A landscape with many valleys, sampled at points; each row gives a point and its height.
From any point a ball takes the steepest step (drop divided by distance) to one of its 2 nearest points. It stops when none of these is lower. Distance is the straight distance between rows; heights are no part of it.
Reni: [ 11  26  18  10 -25  -7 -12 -20  21   8  23  25 -18  16  11 -14   9  45
 -32 -17  17  -2  33  -2 -45 -63  42   3 -29  -1 -21 -32  13 -10  40  25
 -17 -10 -14  50 -42  12  -2 -28  -6  52   6  20 -17 -35 -26   7 -20]  h=358
putuv: [ 19 -59   5  22  21 -18 -45 -25 -34  -2  24   4 -33  31  25   7 -17  55
 -30  13 -22 -51   9 -36   7  -3 -23  24 -40 -18   2  23 -10   7   3  31
  13 -74 -18  47  -8  -2  -9  -4  23  21 -39  -9  11  10 -16  -1 -10]  h=762
vun: [-29  -3  18  -9   3   8  14 -74  26  49 -36  39  14 -27   2 -21  12  60
  26  56  10  67 -20  34 -64  -1  23   3  26 -37 -21  27 -22  32 -11 -12
 -22 -30 -54  -5 -38 -18  26  16   6  56   3  27  21  26 -13  -3   5]  h=147
dalud: [-31   1  29  -7 -41  18 -20  59  19  -9  -5  14 -14  19   7 -42  21  -6
  -1  31  37  13  26 -11 -23 -64 -10  31   5 -31  20 -35  30  24  -6 -29
  -5  -1  20  -2 -31 -51   6 -10  24 -14 -15  19 -51 -16   7  13 -35]  h=377
Nor: [  8  26   0 -10  15 -11  29  -4 -35   3   6 -13  51   4  50  -2  15 -34
 -13 -24 -22 -25   2 -30  57   0 -43 -10 -29 -12   5  31  14 -34  13  56
  26  48  34   8  43  26   6  40  34   6   1 -36   1 -43 -23 -22   5]  h=543
zevaz: [-12  33 -48  57   4 -34 -31  25  31  21  22 -28 -19  -5  -2  26 -16 -13
 -13 -15  19  -5  21  34  13  10   2 -19   1  11   8  31 -25  20 -10  -3
 -43  -9 -10  -9   0  23   2 -18 -38  26  39  48 -43   6   6 -25   1]  h=344
tapib: [ 12  33  59   9 -45 -10 -16 -13   9  31   2 -50 -49  19  -1 -15  26  -3
   6  10   8  -1  38   3   5  -9   1  -3  -1  42 -29  21  -1  18 -30  57
  30  -8  30  16  33  -8 -47  -4  -8 -39  -1  12 -21 -53 -23   9  20]  h=558
gul: [-30 -17  12 -75 -27  28  27 -13 -24  15 -67  21  39 -37 -29 -17  26  32
  21   7  41  74  11 -38   4  13   2  12  55 -57 -13  -6   6   3  35 -31
  28   5 -11   0 -23  -9  61  34  44  16   0 -12  -2  -7  -4   9  -5]  h=650
nev: [  2  -1  39  19 -27  37  13  24  37  55   7 -18  -5 -15  -9 -36  42 -35
 -15  34  15  40  24  25 -65 -32  -4  -7   3  -8 -13 -27  17  37 -27  -9
  -1 -15   7  13 -14 -41  12   5  19   8  14  12 -12 -40   0  26 -19]  h=488
fafe: [ 46  23 -19  77  28 -25  53  42   6  17  33 -36   2   5  -3   3  -4 -34
 -19  -3 -24  13 -40  39 -36 -10   1 -45  -4 -38  -1   4   5  21 -13 -30
 -27  22 -10   1   9  13  -6  13  -2  -6  30   6  29  -1  24  37 -12]  h=175
zeled: [ 23   6 -17 -20  10  19  43  28   0 -33  29  32   6  -5 -21  23 -44 -13
  -4  -8 -19   7 -40  -4  -8  -2  36 -28   5  14  -2 -43  16 -22 -12 -40
 -51  36 -27 -24 -22   5  16 -20 -30 -38 -15  -7  40  53  26  21  11]  h=659
fozo: [-26  19  23  20 -23  17  26   8  41  18   6  41   0  -2  21 -29 -13  -6
  51  63  -9  31 -11  36 -46 -15  19  22   4 -46 -11  -5  12  31 -35 -32
 -38  -3 -41 -33 -23 -30   8   7  -6 -37 -32  20 -26  17  32  -6   2]  h=442
Soga: [ -7   0  21 -55 -15   1  50 -11 -20  -6 -31 -10  40   0 -28 -27  15  -6
  10  -2   0  62  29 -53   9 -22   3   1  42 -40   4 -16  26 -13  32 -24
  27  34   3 -17 -14 -23  58  49  53  -4 -43  -3   4  10 -18   8 -15]  h=662
Vobob: [  4 -12  23 -60  12 -10  13 -26 -19 -41  22 -13  -8  17 -24  18 -21   4
  -5 -34 -31 -39  -3 -43  11  23  25  11 -18  33 -13   4  12 -48  23  46
  10  30 -18  -9  16  47 -34 -11 -20 -24 -33 -22  16 -18 -30 -11  15]  h=712
fima: [-10  22 -16  23  -8 -31 -25 -38   4  30 -29  37  20  31  36  -5  -8  58
   0 -10  12   6 -31  44 -25 -39  -4   8 -32 -45   4   5   7 -18  22   3
 -40 -21 -24  42 -39  25  -1  -2 -12  73   8  29 -37  -5  25  -2 -38]  h=296
mero: [-18 -12  59 -75  11   9   7 -20 -16 -17  14 -11   0  10 -48 -15  18  27
   2   1 -38  -9  23 -59 -28  17  31  34  -4  26 -25  13   2 -32  11  40
  51   9 -23  -7  21  26  -9   0   0 -41 -46 -27  17 -21 -46 -16  30]  h=699
gokuf: [ 21 -38  11   0  36  51  11 -61 -16 -35  14  14 -20 -29   9  -1   1   7
 -13 -39 -39 -21  -6 -10 -37   4   5 -30  19  69 -47 -32  -1 -18 -15  -4
  21 -31  33  35  24 -16  -6 -19 -12  -9   6 -20  72  10 -25  -7  53]  h=176
lote: [-40 -18 -34  10  22  23 -57  41  16  13  40  -7   3  -8 -17  21 -15  -5
 -26  -1   8 -38  17  12  -6  10  -5  11  -3  33  22  -3  -8  14 -15 -26
 -32 -24  -8  16 -19 -14  18 -41  -4  22  29  21 -26  18  29 -42  13]  h=434
zifen: [ 51 -16 -10  53  37 -18  32   5 -17  21  -2 -21   3 -20 -28  -4  20 -24
 -27   7 -19  36  -9  -4   6  15 -11 -44   1  -6 -16  12 -27  33  10  -4
  38 -17  12  18  20 -16  -2  42  32  11  13 -22  45  -8  -4  27 -27]  h=164
viv: [ 35  21 -38  51   2 -64  -7 -31  11   0 -12 -34 -43  29  -2  35  -4 -21
  -3 -26   6   6  -3  63  38  34   0 -44   5  25   3  -2 -37  20   5  26
   7 -18  28  -5  20  10 -43 -11 -39  42  22  31  11  16  -8  10   0]  h=244
nubub: [  4  34  19 -39 -46   7  23  19  10 -23 -18   8  -2 -12  13 -37 -14 -19
  60  42  13  42  14 -32   6 -17  12   1  45  -2  -9 -13  14  17 -11 -29
  14  16  13 -38  -1 -27   0  22   7 -74 -33  13 -23  42 -14  22  20]  h=501
duta: [ 51  52  18  -1 -16 -58  51  25 -11 -17  14 -27  24  -3   0 -11   8 -26
  -8 -14  -7   2  -1 -39  27 -18  14 -25  -8 -25 -16  30  14  -6  29  21
  10  63  27   1  35  26 -27  31   0 -43  -9 -21   2 -33 -31  30  -4]  h=498
ripel: [-27  22  26  18 -27 -17   7 -64  26  57 -39  25  26  31  15 -13  13  54
  21  39  10  48 -28  74 -55 -19  10  19   1 -65  12  -7   2 -12  26  16
 -38  -8 -37   9 -30  11   1  20  -3  79  -4  46 -15 -13  21  28 -34]  h=237
Mav: [ 20 -13 -25   3  22 -40 -16  -2 -29 -17  23 -22  10  15  -7  23  -5 -24
  -4 -17 -15 -46  16 -37  62  30 -32  -3 -19   7  18  57 -15   6  10  42
  16  -4   5  -8  23  33   4  17  10  -9   3 -24  -6 -15 -20 -25 -11]  h=412
nek: [  1 -47  17 -14  22  36   0  14 -30 -30   6   2  -9 -35 -26  12  24  17
 -20 -16 -16 -32 -16 -30 -21  56   9  13  -3  14 -14   4 -12 -21  11   3
  29 -10 -15  -3  23  23 -18 -14  10 -44 -16 -45  39   9  12  -9  22]  h=264
keri: [-17  25 -46  15  10  11 -22  37   1 -15 -48  26   0 -25  34   9 -28   0
  44  -4  24  -8 -45  22  20  81  32   3  21  23  -6  40 -13   3 -21 -28
   7 -12  14 -18  20  17 -24 -36 -43 -67  40  -4   2  39  27 -17  53]  h=619
loba: [-13 -16  16  57  -4  18  -1  38  30  18  44   0 -11  -1   7 -27   0  -4
 -16  26  -9  -3  17   6 -51 -41   6   7 -31 -14   4 -18  19  22 -28 -25
 -39  -9  -7  13 -15 -29  25 -15  23  15   4   9 -19 -21  -6 -10 -15]  h=454
dul: [ -3 -58  11  14  20  17 -46 -21 -27 -10  19   0 -29  24  18  23 -14  27
 -25  -5 -19 -58   1  -3   8   4 -19  11 -21  21   3  -2 -12 -27   0  23
  -1 -50  -3  25  -1  -6 -24 -13  -5  20  -9 -12  25   0   6   2 -12]  h=776
kilok: [-18   9  16 -11 -25   9   4  13  44  -7  -5  55 -34 -22  17 -12  -4  21
  55  62  12  28  -3  16 -34  -5  37  38   7 -23 -16  -8  -1  39 -17 -18
  -1 -22 -28  -9 -23 -29 -18  -5 -24 -26 -15  17 -19  26   2  20  -5]  h=463
bapon: [  6  20  22   6 -29 -19  -5  13  -9  13 -23 -47 -19 -30  -1   2  55   1
  34  13   2 -16  22   8  22  41   3   7  -7  34   1  38 -14  32 -18  31
  31  -3  41   4  67  16 -30 -11 -21 -59  24 -16 -23 -52   1   3  36]  h=580
gusu: [ 47 -10  -4  30  17  28  52  -5   4   8  13   1  -9 -49 -24  -2  22 -31
  -8   6 -24  16 -18  18 -58  11  11 -36  15  32 -25 -49 -15  18   1 -35
   0  -4  24   0  -6 -35 -17  -6   5  -5  36  -2  57  24  11  31  20]  h=65
mup: [ 51  30  -9 -13   7 -50  55  20 -30 -72  28 -17   3  10  -2   3 -23 -16
 -19 -19 -20 -14 -29 -56  47  -7  15 -27 -22   2 -10  27  19 -11  11  13
   4  47   3 -17  23  17 -12  10  11 -55 -22 -10  43   1 -22  30  13]  h=475
Seru: [ -3  18  17 -25 -57   3  -3  13  12   6 -14 -16 -18  -5 -25 -18  36 -18
  -5 -10  35   6  37 -15  -9 -31 -12 -18  16  29   7 -56  12  13  11  -8
  11   8  39  17 -18 -27   1 -30  17   2  29  15 -47 -27   3  26 -11]  h=300
Mobif: [ 22 -25 -16  21  19 -33  -4   4 -10 -44   3  -2 -32  32  28  14 -49  29
 -11  21  -9 -35 -16   9  17  15  17  18 -29 -29   2  38   2  -3 -14  18
  -7 -22 -21   5  -6  21 -36  20 -11 -32 -44  -5  22  32  -7  37   2]  h=721
Depe: [ 30 -39 -30 -10  20  11 -10  25 -23 -73  10  21 -22   9  27  31 -53  22
 -30 -18  -3 -51 -44 -35  32  11  -3  -3   4  -6  25   6   8 -21  -4   7
 -10 -23  -1  -2   1  16 -17  -9 -12 -43 -15 -23  28  41  15  43  16]  h=706
Sunip: [ -2  27  10  -8 -22 -34  13  29   6 -30   9  -6 -14   5   6  -9 -31  -8
  26  19  -3   8  15 -45  32  -2   5   3  10   7 -13  43  11   8 -25  -4
  15  24  10 -37  39  -7   6   6  -7 -70 -48   8  -1  25 -27   1  20]  h=519
guz: [-14  -7 -17   6  23 -23 -23 -38  12  18 -26  38  26  23  12  21 -23  73
   5 -10   2  -9 -29  14 -34  14  26   8 -29 -46   8  25   2 -29  30  12
 -19 -21 -50  28 -31  46 -17  -2 -22  35   8  -2 -18   8  15 -11  -8]  h=341
boro: [-40 -20  -5  29  13  54 -63  17   7  24  34  -6   5 -26  29  10   8   8
 -24 -10 -10 -55  20  18 -19  -3 -29  20 -14  47  -1 -13  -3 -18 -29  -3
 -27 -30  10  22  17 -12   5 -46  -2  36  46  -2 -14  -8   8 -39  14]  h=469
vadu: [ -8  -9  10  27  13 -35 -40  19  18   1   5   5 -18  23  -2  19 -23  47
   4  39 -11  -8   6   4  -6  21  31  40 -30 -41   5  51 -16  14  -3  28
 -11 -31 -52   0 -14  26 -24  -3 -12  -3 -41  14  -8  10  -2  -9  -7]  h=736
muruv: [-23  20  13 -20 -11 -15   8 -91  33  49 -38  46  13  18  17  -6  -9  65
  33  37   7  64 -28  58 -55   7  44  21  13 -51 -22   2  -7  -7  27  14
 -13  -9 -51 -13 -24  19   0  18 -27  52 -12  33   9  10   7   9 -23]  h=194
Daki: [-15 -45  -4 -34   9   6 -25 -62 -23 -37   6  28  -4  24  32  -7 -36  29
 -21 -43   1 -10  17 -36  34 -36 -33  -4   9  21  -3 -36   2 -43  14   4
  26  -9  11  32  -1 -14  23  -3  20  35 -45   4  14  20 -29  -1   6]  h=752
Nare: [-33   6 -10 -48 -25  11 -14  -7   9  15 -78  27  38 -14   2 -15  -1  18
  20   8  44  43  -1   0  16  13  -7   6  29 -53  22  11   6   4  28 -27
  15   2 -18 -23 -25 -13  32   2  24  20  13  -1 -34  12  19   4 -20]  h=637
nat: [ 16   9 -17  12  19 -46   6 -22  -3  -9  15   3   1  12   7  21 -41  46
 -22 -23   0 -11 -22  -4 -17  -8  30  -9 -44 -32 -14   8  -7 -26  24  12
 -16  -8 -24  33  -8  48 -10   0  -2  22  -2   8  -8   5  -8  -2   2]  h=378
buris: [ 38   7 -35  -8  20 -52   7  23 -18 -54  39 -27  -3   4   2  30 -54 -23
 -24 -36  -8 -51 -17 -45  72   5 -10 -27 -16  14  15  28 -12  -8  15  22
  11  -2   9 -12  15  24  10   4  12 -11   4 -11  18   2 -27   2  -1]  h=444
mun: [ -3  12  46  24 -34  38   5   5  22  70 -30 -50  16 -19 -11 -30  88 -43
  -6  11   8  33  14  26 -36   0 -18 -12   8   2  -9  -2  10  25 -30  20
  12  15  28  17  35 -13   1  19  21  13  39  -5 -20 -62   4  16 -12]  h=515
vele: [-38   2 -27 -32  13  23   1  -7 -27  -3 -20  -1  38  -4  -3   6  10 -61
  19 -22  -9 -16   6 -20  77  11 -61  -3  17  29  56  11  14  -4 -12 -12
  11  57  32 -48  37  -1  42  24  18  -6   4 -23 -11  12   8 -48  13]  h=588
Nopi: [-34 -25  41 -76   0  34   5 -25  -5  -8   9  20  -5  16 -35 -15   3  35
   0  11 -36  18  28 -51 -42  -8  29  37  12  11 -13 -17   9 -25  18   5
  23   6 -46 -17 -11   6  25  -7   0 -14 -69 -15  21  30 -37 -13  10]  h=688
Minag: [-22  13 -61  44  18   4 -46  56  15  15  27 -32  -7  17  -3  46 -41 -20
 -20 -19  26 -22   3  38  15  -3  -1 -11   0  23  26  11 -16  32 -29 -30
 -70 -14  -3 -13 -27   2  27 -39 -43  27  53  43 -23  37  36 -48   1]  h=390
Lif: [-10  43  71 -14 -39  14 -20 -29   8  39 -10 -50 -21  40 -30   4  49 -50
   2  14  10   4  39   7  10 -20 -13   3   5  61   9 -26   2   8 -16  42
  30  37  24  -8  24  -7 -20  -8  -7  -8  -4   7 -11 -51  -3  -1 -13]  h=534
koz: [-30 -14  23 -85  -1  25   9 -37 -12 -15 -26  20  19  38 -24 -19   2   4
 -13  10   8  34  21 -33 -10 -20   7  35  36 -34  13 -39  24 -43  30 -18
   9  41 -33 -23 -27 -13  39  17  18   8 -49 -21   9  27  -5 -14  -8]  h=675
mig: [ 53  17 -25  70  21  17  52  39   1   8  42 -11   2 -46   7 -12  -3 -32
  -8   6 -29   9 -36  30 -56  -1   5 -37  -1 -14 -35 -20  12   7  -7 -46
 -14  -7  13  19  10  -7 -20  -4  -8 -21  43 -10  44  14   5  46   0]  h=131
Mul: [-29 -21  -9  19  16  34 -48 -24  -9  25  22 -17   0 -26  -4  14  21   3
 -30 -52 -12 -36  26  24   5  17  -6 -13 -16  55 -15 -18 -28 -10 -11  25
   3 -19  26  31  20  20 -14 -41 -11  65  54  -1   3 -21  -4 -35  15]  h=480
fofu: [ 15 -24 -16 -16  25 -25 -14 -15 -30  12 -13   6  20 -18 -34   8  39  -3
  11 -10 -21 -24  14 -28  51  69 -13  19 -20   8  16  77 -33  16  16  41
  55 -21  -7 -25  20  32   7   9  19   0  11 -38   0 -17  -6 -50  -4]  h=379
lemi: [-16 -34  21  24  -1  -5  28 -33  21  47 -15  28  10 -37  -3 -23  23  43
  17  39   9  60  -3  22 -63  -6  10   1   8 -52 -25   8 -13  35 -11 -36
  -7 -47 -31   8 -25 -29  30  20  39  18  -4  10  10  21 -11  16 -15]  h=104
Neli: [  3 -54  13 -12   7  12 -32 -19 -23  -6 -22   1   7  14 -17   6  19  -2
 -19 -15  -9 -28   2  -5  23  15 -37  11   2   4  16 -12 -16  -9  23  29
  27 -17   7  10   2 -11 -14   3  19  32 -23 -23   8   2  19   6 -17]  h=790
kosup: [ 13  20  25   8  -6 -15  -2 -24  18  -7  18  -7 -24  24   7  15 -19  24
 -18 -21 -27 -26  15  11 -18 -18  36   9 -35   6 -23 -25  11 -31  11  29
 -17  11 -11  35 -26  30 -35 -16 -30  21  -5   5  -3 -26 -13   6  -3]  h=400
lirif: [-14  27   3  19 -14  16  11  30  34  -7  14  40 -24  -3   5 -38  19  -4
  18  64  34  40  17  13 -55 -56   8  19  -6 -40   9 -19  24  49 -30 -51
 -35 -11 -30 -13 -56 -59  30  -7  13   3 -14  48 -49   2  16  -2 -20]  h=413
tus: [-24  -7   0 -13 -15 -19  -8   7   5  16 -33  32  40  22  -2  -6  -7   6
  11  26  26  31 -14  21  -3 -20 -17  27   6 -76  37  -6  13  12  11 -39
 -23   3 -31  -7 -54  -5  22  34  18  36 -26  23 -38  15  35  12 -45]  h=620
Tigib: [ -1 -74  22 -62  16  37  12 -21 -28  -4  15 -11  15  10 -47  -2  29 -24
 -38 -27 -11 -13  12 -46   6 -12 -24   2  13   1  19 -51   8 -15  34   7
  18  -8  -8  11 -24 -24  17  22  45  29 -31 -32  29   3  14   9 -19]  h=803
tul: [  2  26 -39  17 -26 -21 -13  28  -9   8 -30  -5  -9 -44  -7   8  24   7
  41  -1  25 -17  -7  31  19  77  16   8  23  26   3  38 -22  28  -5  -1
  27 -10  26 -26  52  22 -31 -28 -36 -66  49  -2 -27  -1  15  -4  40]  h=601
Disa: [-35  21  21 -34 -36  18 -25  19  18  10  -9 -16 -18  20 -19 -36  36 -14
  -2  26  39  10  51  -4   0 -45 -10  27  27   6  35 -45  11  23   0 -21
  -5  14  15  -5 -51 -35  29 -10  23  17 -23  29 -44 -35   1  -6 -34]  h=343
filil: [-24   1  -6 -10   0  -1 -45 -17  19  19   6 -20 -14   1 -21  32   3  -4
 -15 -35   4 -25  33  23   3   0   4  -4  -3  67 -20 -29 -19 -17   8  30
 -19 -11  17  13  -3  18 -17 -43 -26  33  23  16 -12 -16 -16 -32  10]  h=447
vumas: [ 41   3 -21   1   3  -1  41  77 -19 -58  37   4 -10 -23  -9  16 -51   5
 -19  -5   0  -8 -37 -32   0 -26  11 -35   0   3  -5 -25  16  -9  -8 -38
 -48  18   0   1 -13  -5  27 -14  -8 -31   1 -19  34  47  10  47   4]  h=672
Makot: [-14  28 -34 -24   6   1  -9   5 -13 -28 -17 -21  40  27  23  25 -17 -81
  25 -16  -6 -28 -22   4  83  19 -50   7  10  30  46  23   1 -18 -27   8
 -12  58  29 -64  30  12  23  23 -11  -6  -1  -2 -24   4  15 -40   0]  h=609
Bomop: [-10  30  11  60  -3  32 -14  -3  25  65 -22 -44  21  -7  10 -24  61 -42
   6   8  -1   6  -3  73 -15   5 -42 -13 -10  -4   4  17   0  34 -34   0
  -2  17  17  -3  41 -19  -7  20   2  31  38   1 -25 -52  15 -28 -16]  h=544
nivo: [-10   0   5  17 -19 -10  20  16  14  32 -36  -8  28  28   8 -21  16 -22
  13   4  25  41 -15  35 -10 -14 -22  -4  -9 -65  17  -9   9   8  10 -16
 -15  11   0 -10  -7 -12  -4  37  22  32  -3  14 -17 -26  28  34 -51]  h=600
keron: [-25 -57  25 -23  37  43 -25  29 -21   5   2  -4  37 -12 -19   7   8   8
   6   0 -12 -38  -3 -21  -9  58 -15  42 -21 -25  15  42   4 -16  -4   8
  18 -16 -14  -1   8  29   5   4  18 -14  -3 -50  -7 -15  24 -37  10]  h=307
nafa: [  4  -6   5 -48  21   4   2 -11 -13 -81  39  -1 -16  23  18  17 -66  18
 -19 -46 -33 -47  -6 -54  22 -16  10   5 -25  20  -5  -6  18 -54   8  13
 -11  15  -6   9   2  20 -28 -16 -35 -23 -32 -18  24   1 -35   3  27]  h=725
ner: [ 23   9 -48   1 -10   8 -15  53  -1 -23 -21  42 -16 -29  19  28 -43   1
  34   1  15  11 -45  23  38  40  26  -6  41  37   3   0  -9  13 -41 -36
 -28  -5  16 -37 -11  -7   6 -35 -51 -56  13   7  22  79  26   2  60]  h=633
Vud: [-22  18 -21 -34  16  30  23 -10 -39  -4   1  -6  56 -19   9   4  18 -52
   6 -27 -20  -6  21 -51  68 -10 -52  -4  -5  21  28  12  22 -28  16  19
  28  61  28 -25  35  15  43  29  35  15  17 -38 -11 -33   1 -51   2]  h=567
roror: [-28  24   6  -1  -2   0 -26 -23  19  15  -5 -30 -14  28   7  23  -4 -40
  14 -18 -17   5  18  43  21  -2   2 -12  16  56   6 -28  -2 -21 -12  27
 -13  25  20 -24   3  15 -44  -9 -63  33  29  22 -11 -24  12 -33  13]  h=482
Befek: [-17 -38 -21 -39  29  25 -10 -48 -17 -51  -7  34  -2   9  38  18 -45  30
  -3 -46 -10 -36 -25 -11  29  -3  -1  -1   2  31  -9 -26   6 -55  11  10
   8  -1  20  17   4   7 -14 -12 -17 -13 -27  -8  14  30 -10 -11  24]  h=739
tur: [ -6 -28  -7  30  18 -39 -52 -10   1  -7  20  36 -46  29  -6  18 -28  65
 -10  24   9 -18  11  -6   7 -17   7  43 -25 -18  13  39 -16  25  -2  25
  -7 -57 -42  24 -24   2  -7 -12  -6  20 -39  22  -9  34 -24 -19 -21]  h=748
dirun: [  4  27  -6  -6 -43 -12   0  -2  12  -9 -27  45   3  18  17 -34   1  37
 -22   5  51  22  12   3 -17 -78  15   1  -6 -30   7 -53  27   2  41  -6
   3 -14  -4  31 -57 -15  12 -15  18  46   6  28 -46 -23 -12  24 -36]  h=308
Nam: [ -5 -25 -23  31  20   4  23  17  10  28   2  12  27 -25 -13 -19  -5  16
  -4   9   3  27  -9   6 -32   5   5  -9  -7 -43   4  21 -11  14  -4 -36
 -16 -10 -25   2 -10  -7  25   9  24   8   8  -9  11  24  26   1 -12]  h=161
Biliz: [ 41 -28 -28  51  22 -31  10 -25 -10  -2  -5 -14 -29  -8   0  17  -5 -10
 -17   1  -4   6 -44  38  13  41  -8 -30   5   7  -6   3 -35  17  13  -4
  23 -30  30   9  17 -13 -28  17   1  16   6   3  49  17  -1  35  -5]  h=178
pelid: [ 36 -12 -51  26  13  17  23  51 -28 -46  23  18   6 -22  28  12 -44  13
 -12 -26  15 -28 -63 -17   9  -5  -7 -24  13  -8  14 -19   8 -12  11 -40
 -14 -15  21  23  10  -7  13  -4  11 -32  36 -27  34  29  15  41   5]  h=689
zilud: [  4  20  14  45 -23  -3  11   9  22  41 -12 -23  25  26  47 -16  16 -46
   4  10  10  11  -7  58 -23 -23 -28  -5 -26 -41   0 -13  18  -9 -16  -4
  -6  42  11   8  22 -11 -18  37   9   8   3   7 -38 -44  23   3 -37]  h=577
sezib: [-21  14 -21 -43 -56 -19   2  23   3   2 -37   6   0 -17 -32 -26  28  26
 -23 -29  70   9  31 -11   0 -37   4  -5  12  -9   8 -57   4  21  49 -20
  22   2  13  21 -42  -3  17 -30  25  14  29  17 -54 -33  13  36 -27]  h=255
bidak: [-28 -22  12 -14  14   6 -24  -2  -8  32 -15 -15  27 -16 -19  -3  41 -18
  38  -3 -21 -10  21 -28  38  57 -18  36 -20   2  12  76  -7   3  -9  39
  30   6 -22 -33  30  36  32  17  21 -13  -4 -40 -21 -29  -4 -57  10]  h=348
fako: [ 24  55 -39  37 -16 -54 -22  14  18  12  19 -39 -44  15 -17  28 -24 -16
  13 -17  24   2  15  30  35  14  17 -33  12  48  -6  15 -27  21 -20   6
 -22   6  19 -26  10  12 -20 -26 -44   6  34  34 -26   8 -17 -14  15]  h=301
befeb: [ 13  33  28  -9  -8  -1   1 -17  -3  -2   2 -38 -33   9 -17  25  24 -42
   3  -9  -5  -8  18  19  19   3 -10 -13  12  64   1 -27 -11 -15  -6  20
  12  40  36 -16  15  -8 -37  -8 -25  -5  16  -1  15 -29  10   5   5]  h=510
dolon: [ 29  11  -9  34  18  11  38 -23   6   6  28 -10 -19 -37  20  -4   3 -32
  -7  -9 -29  12  -3   8 -27  -2  25 -45  15  57 -53 -29 -22  -7 -13 -27
   6 -17  42  21  27 -24 -10 -14 -22  -7  34  -4  50  10 -29   7  46]  h=121
Peba: [  7  25  17  18 -10 -27  15  30  -8   1   2 -39  30   6  35 -23   4 -30
  -9  -1 -15 -31  10 -30  39 -13 -26   1 -35 -31   6  49  10  -7   6  42
  23  34  29  17  36  12 -20  37  19 -29 -14 -21 -11 -51 -14  -6  -6]  h=522
gupak: [  9 -63   0   2  40  54  -9 -22 -35 -22  13  19   0 -47 -17  -1  22  12
  -6  -6 -22 -29  -3 -21 -10  40 -24   5  22  48 -21  12 -10 -18 -16  -9
  31 -17  18   4  36 -14   7  -7  21 -22  -1 -33  56  15  -5 -24  45]  h=225
kebo: [-15  17  22 -78 -50  25  18  -1  26 -15 -16  54 -11 -15  12 -30  15  17
  64  68  21  60  11  -9 -28 -15  12  46  46 -16  -3 -24   1  28 -17 -42
   5  -6 -21 -35 -24 -41  19  13   0 -31 -31  26 -10  33 -10  13  -4]  h=483
soke: [  0   4 -32 -21  28  32  19   8  13 -34   2  52  13 -15   1  27 -46 -14
  19 -14 -17  10 -39  20  -2  12  27 -10  25  43  -6 -24  -2 -32 -23 -31
 -32  22  -6 -27  -5   1   6 -24 -48 -27  12  -3  29  58  17 -17  48]  h=646
puso: [ 60   8  -3  70  45 -51  30  38 -11  12  45 -57  -8  25 -33  14   5 -47
 -24  10 -15  17  -7   2  21   1 -15 -49 -18 -43  -1  23   3  28  -1 -10
   7   6  -3  10  -3   2  -4  44  25  -3   4   3  32 -15  -1  34 -43]  h=85

Call two points neighbours if one is among the 2 nearest of the other. Go from one point of each pair to the other, from neighbour to neighbour, staying as low as possible. Name the highest point that can't be avoided.
puso, filil -> Mul
lemi, sezib -> kosup
filil, lemi -> Sunip
puso, gusu -> fafe

Where does a ball stop that starts at each point below?
nubub -> sezib
zeled -> filil
Mav -> gusu
nat -> lemi
boro -> puso
putuv -> filil
vele -> gusu
Makot -> gusu
